Each row is a point on a tangle of strands that fork, close into loops and nearly touch. The rows are in no order.
In the rows, zero is written as 128.
Points whose rows are less than 115 apart are linked; no others are.
vipe: [102 162 156 131 143 165 106 119  95 154  93 157  95 118 134  66 115 151
 145  47 124 105 122]
beza: [141 101 101  97 168 124 143 131 133  80  99 140 141 123 139  38 169 156
 150 104  94 183 128]
Kur: [108 172 161 186 107 154  93 126 100 183 143 134 128 159 171 147  87  98
 114  86 137  54 133]
vil: [121 154 152 104 145 154 126 140 195 109 127  94 137 129  56 180 136 202
 156 144 136 154 154]
neb: [157 167 134 103 130 146 108 165 158 149 175 108 122 139 131 150 124  85
 147 123 118 169 140]
Poka: [154  83 120 190 120 121 112  94  87 134 165 154 106 120 158 123 117 112
 116 116 132  89 155]
mul: [173  90  81 171 126 113 145  93  68 126 156 138 132 126 140 140 119 115
 103 110 125  82 127]
vev: [134 118  89 153 142 146 136  76 124 113 122 125 101 103 173 127 126 114
 155  75 146  83  91]
lino: [ 79 160 121  95 147 194 122 112 131 147 138 101 121 117  64 186 104 122
  78 149 171 133 171]
Veso: [ 77 155 109 116 134 154 105 105 102 160  81 126 115 134 107  92 129 142
 134  81 115 139 111]
Duzi: [119 134 127 153 138 129 129 192 209 160 164  84 122 119 114 149  78 117
 141 129 163 115 172]
difi: [121 131 128 100 150 137 122 142  55 148 118 167 120 119 111  58 147 131
 114  63 132 181 153]
Rulon: [ 90 128  98  82 126 110 103 125 121 128  81  98 187 134  87 187 126 138
 113 187 129 133  31]
Mema: [ 87 123 173 119 107 110 116 188 192 146 156 105 116  73 151 186 106 154
 135 203 160 121 159]
fof: [101  99 144 146 127 118 104 149  69 162 131 146 108 128  80  81 127 122
 115  64 112 174 185]
git: [122 114 132  93 163 102 171 146  84 153 127 138 122  96 145 130 205 138
 118  91 116 195  95]
meb: [149 123 137  91 125 150 146 116 134 130 128 127 126 118  62 175 159 112
 110 157 152 158 114]
goruf: [125 138 117 164 154 144  84 137 148 159 184  96  97 133 222 131  86 122
 136  87 163 100 155]
saf: [150 128 149 174  88  77 154 136 127  98 101 124 128 146  79 128 104 131
 130 129  86 103 127]
giziz: [104 121 155 194  84 125 169 120 112 111 102 161 124 128  95 102 122 120
 100 130 164  63 170]
tese: [133 167 148 120 151 145 157 147 214  97 132  85 135 161  97 138 143 168
 149 146 126 169 144]
fatob: [140 100 127 122 118  63 191 144 156  91  94 160 144 112 157  98 180 126
 158 112 116 142  74]
Nofi: [158 152 138 124 149 154 109 102  54 132 130 151  70 117 174  95 137 125
  70 126 160 122 132]
tebu: [178 134  62 132 182 103 155 103  56 122 160 164 128 147 179  94 131 157
 106  66 149  94 109]
vade: [120 116 130 124 119 153 136 127 126 138 174  98 121 108 170 190 156 110
 122 185 130 144 142]
beb: [109 125 137 117 144 138 131 101  85 128  89 197  90  76 135  62 148 135
 131  62 145 101 104]
Pevo: [137 101  74 111 124 121 156  96 167  96 116 178 170  91 152 132 134 134
 164 156 142  82  73]
firut: [136 143 151 131 153 108 137 146  81 164 103 120  73 104 137 129 171 133
 112  95  92 152  97]
Kevi: [138 105 157 135  78 106 160 135 157  97 107 163 165 143  86 119 125 147
 167 139 103 124 130]
ruro: [117 143 124 101 179 136  66 134 162 124 113 103  87 133 131  88 128 147
 114 171  73 163 148]
poviz: [187 138 130 149 133 107 108 134 111 123 143 118  93 138 102 127 118 101
 119  97  70 155 113]
zat: [131 123  92 134 114 135 133  76 156 129 102 142 153 106 145 120 135 114
 159 119 140  92  70]
zitub: [176 109 115 114  85 113 146 144 115  92 127 188 182 143  68 114 108 120
 148 116  91 105 119]
fako: [126 150 121 124  80 102 122 112 128 122  84  99 198 203 104 141 108 141
 120 187 126 133 103]
kemok: [125  99 152 139 122  95 101 133 152 147 130  97  68 117 191  99 150 103
 116 134 127 163 143]
godi: [137 118 114 108 166 133 121 124  81 107  96 157 129 126 145  31 145 158
 132  69 110 170 121]
falaf: [102 160 133 159 115 139 124 125 105 173 131 133 129 126 158 150 117 115
 135 100 129  85 129]
Pup: [113  81 149 161  63 107 175 120  83 130 132 165 141 116  88 135 134 112
 109 135 169 112 172]
misez: [108 153 176  88 139 129 100 184 150 162 112 135 109 117 108 129 145 126
 115 147 103 188 147]
Zor: [109 154 122 117 140 160 147 107 132 110  93 192  98  82 116  86 152 153
 146 112 129  87 139]
bedu: [150 114 115 164 145  88 217 115 141  49  98 149 121 104 110  98 157 174
 138 112 126 116 120]
Tutip: [120 105  69 108 149 130 122  97  95 125 124 111 152 120 176 152 153 114
 130 147 111 126  92]
Tilor: [105 116 157 116 135 114 104 170 159 169 144 108 101 119 164 131 156 109
 112 161 116 184 152]
didi: [114 151 126  93  99 180 123  83 131  92 138  85 140 113  79 206  67 153
 110 177 182  75 137]
Fegak: [ 81  95  92  96 142  95  94 109 124 111  89  92 190 138 149 158 132 148
 123 207 115 120  51]
patas: [124  94  75 126 136 103 110 104 116  87 114  97 162 149 174 151 123 121
 129 190  91 110  64]
bul: [129 178 121 134 107 138 110  93 146 109  95  89 107 160  87 128  90  93
 110 151 171 105 117]
Gizi: [124 119  81 107 163 174 133  92 166 113 145  84 158 129  82 197 121 147
 175 110 110 130  95]
Raz: [124 112 105 124 143 196 116  99 157 146 189  80 131 132 148 160 110  97
 160  69 155 135 146]
tukof: [184 115 104 100 111 150 160 105 121  83 171 179 166 114 104 169 135 143
 128 167 117 103 131]
Gole: [ 85 151 115 125 131 156 102 155 120 160 160 111 131 126  69 149  94 130
  95 142 148 125 181]
liv: [139 135  91 143 161 146 114  80 119 119 129 137 121 110 190  99 130 174
 166  75 116  77 114]
terum: [127 105  99 117 123  55 199 134 187  82 106 161 185 123 138 118 176 166
 145 162 121 119  61]
Nasu: [144 133 145 125 106 151 126 147 170 126 154 107 122 128  90 157 137  83
 139 136 143 181 139]
batu: [151 143  82 119 175 120 154 112  81 127 125 156 144 116 177  91 153 182
 141  57 105 100 105]
bok: [106 140 115 109  92 110 119 120 120 130  75 116 194 148  60 148 111 145
 114 175 145 122  74]
godo: [102 168 119 118 136 164  86 117 150 162 104  85 118 137 102 127 119 116
 142 104 123 159 109]
vapo: [144 127 140 143 111 115  91 131 108 154 128 121 123 176 166  68 106  91
 107 117 150 167 147]
bebi: [146 109 112 155 155  98 156 112 117  69 105 135 100 109 108  98 156 154
 134 125  99 123 127]
mogak: [136  80 123 167 126  99 133 119 131  97 101 131 123 145 140  68 126 152
 145  97  98 122 154]
Feb: [136 119 114 137 121 129  77 126 127 146 144  87 130 171 125  99 113  56
 108 154 155 187 143]
setef: [126 112 148 133 127 103 135 192 209 125 141 114 122 145  90  86 122 128
 130 138 138 186 185]
sigit: [127 179 126 151 133 141  99 132 152 144  91  92  97 161 115 113 101  97
 149 107 121 111  99]
dur: [149 114  89 102 106  74 171 111 161  65 114 170 181 121 134 127 152 124
 141 172 169 111  52]
Kal: [125 130 122  93 140 181  93 108  88 137 152 169  94  99 174 104 141 114
 117 129 144 131 169]
nesud: [103 125 119  91 145 146 179 106 123 124 103 106 139 114 107 161 179 137
 122 148 155 137 106]
duge: [166 160 164 123 161 112 125 158  94 158 134 108  87 124 169 167 154 144
 119 102  57 153  88]
zafum: [ 93 136 175 109  89 155 115 147 160 143 147 130 120  92 169 185 123 124
 122 237 189 119 160]
roka: [130  92 152 100 110 150 109 146 131 113 172 130 119  91 154 196 138 115
 119 231 135 142 156]
vegen: [130 107  92 132 140 187 155  93 158 127 155 100 145 111 121 182 129 125
 165 102 142 127 133]
dom: [131 161 113 127 102 158 129  75 122 105 116 115 137 139  75 172  93 127
 111 163 169  85 114]
nilo: [104 114 135  93 139 103 180 148 110 139 108 145 155  98 122 165 202 145
 122 159 136 185  98]
Tulu: [146 128 120 113 152 134 101 122 166  96 111 118 116 149 136  58 148 149
 150 149  80 176 135]
nuz: [123 109 181 215 117 123 151 134 114 114 135 165 105 119 141  73 114 118
 110  98 168  70 180]
magu: [122 125 165 143  87 104 150 160  64 133  99 187 153 158 111 103 142 109
 104 117 103 128 151]
vur: [123 123 110 167 148 139 102 178 184 165 163  90 109 132 154 123  84  94
 127 102 195 101 175]
lefi: [119  85 145 156  73  89 176 149  86 147 113 180 141 142 135 114 152 104
 104 144 120 116 145]
Tipuf: [ 55 154 127  57 133 196 125 101 114 120 142  90 119 109  95 214  82 129
 105 179 174 109 149]
luda: [156 118  71 166 149  76 148  85  49 125 146 147 151 135 166 103 120 134
  79  71 152  83 109]
dup: [151 139 144 130 147  98 154 138 115  95 103 126  73  90 123  99 168 151
 121 101  80 145 114]
Vug: [142 108 177 140 112 112 147 170 202  85 132 129 102 107  77 103 128 142
 150 136 118 159 172]
Fopon: [161 182 151 104 140 162 104 154 124 147 186  98 102 127 153 190  91  75
 131 109 115 137 130]
lumo: [185 136 117  80  98 152 153 118 115 108 162 185 181 144  61 148 122 117
 132 161 116 118 130]
suti: [140 114 156 194 135 140 125 114  95 133 176 141  84 113 141 111 130 123
 103 103 169  89 180]
rukal: [ 99 110 134 132  95 115  91 142 164 150 117  90 153 177 117 125 115  99
 107 171 154 171 140]
bulu: [119 143 142 102 153 170 141 101 181  98 122  94 163 115  89 203 155 187
 177 131 122 126  98]
buz: [116 126 101  94 135 184 135  87 110 127 129 163 111  93 135 115 141 134
 122 118 146 111 136]
Dof: [167 145 120 160 112 114 114 119 134 109 136 104 132 143  80 160  92 120
 142 129  80 105 115]
Lodum: [149 125 184 112 103 127 155 167 172 110 117 158 133 126 102 127 154 152
 168 139  78 166 130]
roli: [121 158 199  88 116 114 131 175 164 132 107 131 119 137  78 134 134 164
 133 165  91 171 136]
dob: [111 116 132 125 103  98 108 128 154 141  91  97 176 198 122 127 119 131
 123 188 105 166 118]
Ludo: [102 113 131 127 147 109 117 207 217 171 154  82 144 144  87 139  86 130
 144 136 143 156 178]
lol: [170 181 157 125 139 125 108 149 102 142 145  98  90 135 145 171 120  88
 118 106  69 128  89]
dazap: [161  74 122 147 113  65 115  96 122 108 101 139 121 137 183  65 115 123
 149  89  92 119  96]
Veno: [137 137 156 161 108  92  88 163 120 171 151 136 126 195 184  70  80  77
  95 113 161 131 160]
ver: [128 134 123 132 134 123 129 115 103 142 137 119 120 133 177 151 135 123
 120 156 112 121 117]
Lam: [ 66 121 163 116 127 136 105 178 185 147 169  82 125 108 159 217 103 156
 146 191 122 102 153]
Resaz: [140 150 128 135 154 125 126 103  56 110  90 175 115 118 152  65 133 139
  97  92 155  89 111]
pob: [138 134 112 126 109 106 129 143  74 119 101 205 163 145 105 104 121 127
 129 113  67  98 126]
Lobeb: [133 145 183 163 110 122  79 166  91 201 168 149 133 170 160 103  81  87
 108  91 141  92 160]
Fiva: [ 91 125 121 138 141 128 104 133  86 180 134 130 122 130  63 117 107 117
  88 114 145 138 183]
goto: [ 98 118 137 134 126 160 117 137 171 146 155 106 142 123 160 207 137 146
 165 170  99 124 133]
sil: [128 113 104 159 144 157 117 106 137 165 196  70 123 131 210 140 108 123
 158  74 150 135 160]
vite: [165 110 129 119 118  72 158 130 132 103  89 160 125 138 184  51 145 107
 138  82 129 139  79]

How many points has the smallest loop of links through each point below? Write 0 if it is on no loop.
Veno: 15
nilo: 10
Lam: 6
Resaz: 6

A fork is a point with three links, a tip a point with one. Leave the first point through the second and follow the links. Name the first fork or tip that comes.
lino; Tipuf: beb
mul; Poka: zitub
Fegak; Rulon: ver
batu; liv: bebi
didi; Tipuf: ruro
Ludo; Duzi: tese
bulu; Gizi: Lodum
git; nilo: lol
neb; Nasu: firut

Name the points in between on the shortest way along the links from the first point to the second, in order.
roka; Veno: vade, ver, falaf, Kur, Lobeb
mul; vite: luda, tebu, batu, liv, vev, zat, Pevo, dur, terum, fatob
mogak; kemok: bebi, dup, firut, duge, lol, poviz, Dof, saf, Kevi, Lodum, roli, misez, Tilor
Veso; beza: godo, sigit, bul, dom, didi, Tipuf, lino, Gole, Fiva, fof, difi, godi
Dof; tebu: saf, Kevi, zitub, pob, magu, lefi, Pup, giziz, nuz, suti, Poka, mul, luda
